Each row is a point on a landscape with many valleys, with its height.
A ball rolls from a point to whichever of its 2 nearest points has the largest drop for the distance, and stops where none of them is lower. Distance is the straight distance between rows; heights are no part of it.
J_426 (h 3.06): [143 130  71 101 149 126 135  83  78 104  79 127 153 166  85 116 139 121
 162 116]
J_354 (h 6.68): [168 140 125 181 104  99 121 122 126 146  77  71 141 147 100  66 136 177
 133 147]
J_917 (h 7.60): [129 174 190 150 136 126 115 126 206 124 104 139 125  88 123 145 126 192
 105 118]
J_379 (h 6.35): [137 100 114 160 100 136 125 113 117 131 114 107 106  67 108  74 124 110
 110 101]
J_294 (h 6.24): [148 161 135 174 136 153 141 122 194 151 112 111 113 154 208 122 195 179
 146 144]
J_175 (h 4.86): [114 178 128  77 173 138  96 137 110 129 117 139 144 173 123 185 139 136
 150 119]
J_882 (h 2.22): [110 176 105  90 172 165 154  93 120 135 121 129 134 187 158 170 178 152
 163  91]
J_338 (h 6.36): [160 119 119 178  85 120 152 150 134 127 143 126 109  99  90 126 100 118
  61 121]
J_440 (h 6.07): [117 142 103 118 157 103 126 173 101 108 154 189 176 170  87 171  97 147
 112 162]
J_518 (h 5.59): [141 138 167 166 114 153 145  94 154 113 123  95 140  77 129 105 136 116
  69  73]
J_163 (h 5.38): [137  98 129 129 114  89 117 148 113 107 157 149 127 118 101 133  79  99
 103 157]
J_56 (h 5.91): [144 163 158 166 133 113 158 112 193 154 118 129 110 117 184 127 206 213
 150 169]
J_796 (h 5.48): [109 141  96  76 166 126 121 147  91 105 159 178 176 167 114 181 116 130
 139 122]
J_790 (h 5.12): [125 138 154 144 133 149 141 128 151 120 159 117 135  75 129 147 105 103
  56  72]
J_629 (h 8.03): [104 116  98  95 130 154  69 170 101 154 130 145 128 115 113 127 111 116
 128 116]
J_502 (h 5.86): [175 157 176 167 125  98 113  94 189 147  80  96 132 143 156  90 178 243
 145 186]
J_579 (h 1.50): [122 138 128 148 115 115  86 134 116 138  73 115 128 113  98  75 120 139
 136 126]
J_918 (h 4.58): [184 111 125 127 106  68 156 138 109 113 121 142  99 176  71 138  91 130
 114 202]
J_645 (h 2.62): [127 123  85 138 117 110 120 111  88 131  83 109 119 127  96  79 134 120
 156 129]
J_744 (h 2.56): [ 89 140 136 148 145 129  86 116 131 129  84 109 124  97 116 101 147 161
 141 100]
J_205 (h 6.56): [113  49  90  97 133 146 135 175 105 126 198 188 123  87 103 167  72 124
  92 180]
J_302 (h 3.51): [128 111  93 114 117 118 146 111  68 137 104 128 101 136  85 107 111  97
 139 136]
J_30 (h 7.72): [120  85  87  92 117 151  98 152  73 155 122 155 100 126 102 139 124  83
 123 116]
J_326 (h 5.04): [152 192 172 122 138  89  99 124 152 126  85 109 126 145 136 126 154 179
 168 172]
J_141 (h 6.41): [159 147 141 203 117 103 116  92 166 118  65  74 156 123 141  71 135 186
 122 162]
J_319 (h 2.23): [ 85  93 132  75 149 151 138 116  91 129 166 130 136 149 155 152 124  90
 158  76]
J_527 (h 6.98): [142  74  78 102 128 118 121 176 104 132 171 182 114 123  91 162  83 102
  89 190]
J_467 (h 6.89): [147 165 103 146 127 139 129 130 138 154  92  95 154 179 141  99 157 148
 152 131]
J_99 (h 6.15): [145 137 135 168 133 103 102 109 156 143  70  87 154 158 154  86 159 214
 152 172]
J_695 (h 3.99): [115 166 162 120 143 122 148 119 152 122 131 135 124 143 176 163 171 172
 179 136]
J_262 (h 3.11): [100 111 100 102 145 174 122  93 105 150  81 110 127 154 186  83 191 104
 158  83]
J_717 (h 6.69): [127 161 159 159 117 124 140 125 163 101 128 110 157 145 152 146 133 129
 147 131]
J_38 (h 3.17): [101  82 155 107 115 121 101  96 100  94 137 104 112  66 147 112 100  80
 130  92]
J_403 (h 5.85): [ 95 134 176 144 134 155 125 128 192 148 139 134 110  83 179 138 165 166
 118  82]
J_879 (h 5.89): [167 115  94 169 101 107 132 172 123 151 136 134 106 134  96 121  94 111
 103 157]
J_726 (h 5.83): [154 107 118 138  99 102 191  95  95 104 146 117 115 144 126 110 114  75
 151 138]
J_690 (h 5.99): [149 124 121 175 115 130 149 118 144 124 110 106 111  73 100 102  97 123
  70  85]
J_932 (h 4.09): [ 94 149 136 115 148 180 125 114 146 162  87 118 108 123 179 116 195 149
 179 122]
J_896 (h 4.53): [136 135 173 147 120 106 144 117 144  74 148 131 147  62 115 136  96 106
  76  99]
J_195 (h 3.33): [124 113 125  63 151 153 138 100  78 134 147 114 117 179 166 135 129  56
 140  81]
J_206 (h 1.18): [133 165  94 108 163 151 155  92  99 116 115 124 170 192 135 143 169 166
 160 108]
J_484 (h 3.87): [137 141 106 125 116 163 119 154 123 180 116  92 117 152 142  90 166  94
 123 104]
J_67 (h 2.33): [117 115  76  99 144 168 125 120  77 149  94 123 114 130 139  73 176 101
 154  95]
J_967 (h 3.97): [148 125  94 111 119  91 152 107  62 101 117 143 135 159  86 127 126 114
 155 143]
J_265 (h 4.12): [143 104 117  75 138 117 122 131  92 128 172 149 125 131 128 173  90  46
 112 139]
J_41 (h 6.95): [138 155 176 152 108 128 135  99 165 104 131  95 155 105 173 121 121  99
 135 108]
J_164 (h 3.92): [130 116 156 140 111  95 126 100 126  81 128 118 132  76 134 113  93  84
 116 107]
J_606 (h 7.41): [154 110  85  80 143 104  99 166  76 131 141 170 121 155  68 160  84 114
 110 181]
J_3 (h 5.46): [ 95 129 170 135 141 174 150 112 178 166 152 107 123 117 197 122 173 155
 143  78]
J_18 (h 6.85): [107  86  98 127 121 144  99 170 120 144 168 150 137  74  86 122  93 127
  87 107]
J_64 (h 7.37): [134 161 183 151 129 112  95 108 167 101  89 122 147  86 124 129 124 151
 114 129]
J_907 (h 6.57): [138 161 125 159 117 173 135 143 158 176  97  93 123 157 190 103 172 137
 149 132]
J_360 (h 5.94): [122  92 141 114 109 114 110 140 122 102 178 148 135  72 108 149  64  83
 103 121]
J_755 (h 7.38): [125  48  77  97 119 164 140 144  89 154 152 147  72 100  98 128 114  90
 112 136]
J_89 (h 6.37): [150 178 178 157 112  96 122 144 176  91 154 126 160 148 147 151  99 118
 108 154]
J_5 (h 4.85): [ 72 147 139  96 166 106  96 148 117 105 156 172 173 137 136 178 120 144
 143 131]
J_688 (h 3.18): [106 117  79 114 108 176 134 136  84 186 109 110 103 154 143  82 157  80
 131  96]
J_386 (h 6.27): [129  61 131 141 104 116 191  92 109  96 165 127 103 104 111 118  91  67
 127 132]
J_7 (h 3.65): [180  96 135 126 107  71 128 170 142 110 131 154  97 141  76 144  59 135
  94 217]
J_608 (h 3.38): [104 142 145 122 137 145  84 117 140 153  88 133 104  94 162 116 170 183
 154 123]
J_971 (h 6.44): [112 129 113 191 127 141 101 114 148 149  60  96 133 137 155  66 173 184
 147 137]
J_566 (h 2.20): [ 96 109 142  76 135 125  88 101  95 105 139 124 115 100 131 123 116  82
 151 112]
J_998 (h 6.05): [141 176 188 163 126 120 117 159 180  97 146 129 154 110 131 161 102 141
  91 114]
J_779 (h 4.52): [125 136 121 159 119 154 137 161 144 171 146  99 139 146 149 129 136 116
 115 109]
J_961 (h 6.04): [104  84 110 116 130 115 149 175 113 112 204 173 159 112 113 150  75 125
  96 146]
J_681 (h 4.57): [150 185 145 125 133 110 121 102 158 125 101 123 132 175 164 143 183 162
 185 163]
J_806 (h 3.08): [141 138 111  67 137 122 120 126  89 125 146 140 134 149 121 161 109  77
 153 116]
J_351 (h 5.65): [119 146 153 140 134 139  98 161 164 116 162 144 156  88 125 155  91 127
  73 109]
J_285 (h 7.04): [129  52  88 106  99 149 170 124  87 154 149 126  59 127 102  94 121  57
 127 113]
J_604 (h 7.82): [124 169 170 150 138 130 130 148 197 153 125 126 126 119 153 160 145 203
 121 127]
J_988 (h 6.43): [116  55 119 105 131 138 106 147 123 121 194 154 128  53 111 132  86 108
  87 129]
J_587 (h 4.08): [150 134 104  71 120 147 131 101  86 134 147 121 112 163 133 139 126  33
 120 102]
J_914 (h 5.54): [152 176 184 152 142  89 126 100 188 127 106 129 109 115 146 115 171 232
 154 175]
J_763 (h 6.25): [ 86 138 186 140 160 180 108 109 175 109 128 131 124  59 137 143 151 177
 101  81]
J_162 (h 6.94): [153 155 120 162 124 100 125 143 113 128  89  97 155 176 110  91 120 160
 147 143]
J_582 (h 4.73): [170 103 100  97 113 137 163 132  94 135 144 124 104 171 127 131 125  50
 123 134]
J_334 (h 4.65): [167  90 129 144  98  95 142 138 151 111 152 148 101 100  65 142  73 106
  80 181]
J_964 (h 7.17): [146 162 171 171 116 123 115  96 187 104  91  93 138  80 153  99 141 138
 125 102]
J_108 (h 8.30): [ 81 145 117 116 145 155  75 177 135 151 139 143 139 124 121 160 117 152
 129 121]
J_937 (h 5.47): [133 195 199 117 138  90  91 132 186 104 118 115 141 138 142 160 129 163
 153 152]
J_88 (h 5.31): [152  93  94 143 105  83 158 174 117 149 147 154  93 158  73 138  97 117
 112 196]
J_303 (h 6.67): [122  64 119 145  90 111 213 121 116  99 173 153 110 113  91 144  79  99
 118 156]
J_105 (h 3.76): [ 66 107 128 127 144 177 137 111 131 139  96 118 120 125 174  82 192 147
 161 102]
J_477 (h 5.34): [165  98 103 129  94 115 192 122 108 121 163 131 102 159 109 148  96  57
 134 166]
J_318 (h 4.20): [ 90 172 141  89 171 112 115 122 121  97 134 167 156 177 125 178 148 170
 156 144]
J_712 (h 0.71): [ 86 135 129 106 131 143 117 115 112 121 139 122 137 130 137 135 131  94
 162  92]
J_728 (h 6.49): [109 104  85 126 133 101 160 157  99  89 182 191 161 149  88 161  89 116
 105 144]
J_809 (h 2.19): [133 127  77 105 141 135 166  78  77 115  89 123 164 182 130 110 170 141
 157  96]
J_814 (h 3.24): [116 181 135 105 166 152 146 133 147 145 141 149 145 182 162 178 180 169
 166 137]
J_641 (h 5.01): [110 119 141 138 117 152 148 136 166 137 154  97 137 142 182 122 141 129
 130  84]
J_59 (h 6.70): [127  62 111 149  96 149 154 138 103 148 140 117  94 103 109  83 118  89
 108 114]
J_491 (h 8.54): [107 161 143 122 153 119  59 158 130 155 100 137 136 126 106 147 119 171
 137 123]

For each start below, name the point where the ball stops.
J_386 | J_712
J_937 | J_206
J_629 | J_690
J_604 | J_67
J_763 | J_67
J_303 | J_712

Call two points neighbours if one is among the 2 nearest of the other. Go from one point of each pair to the other, from neighbour to neighbour, staying as low as possible. Name the highest point that can't be avoided.
J_67 / J_579 | J_932
J_806 / J_712 | J_587
J_806 / J_7 | J_338
J_206 / J_579 | J_967
J_318 / J_961 | J_728
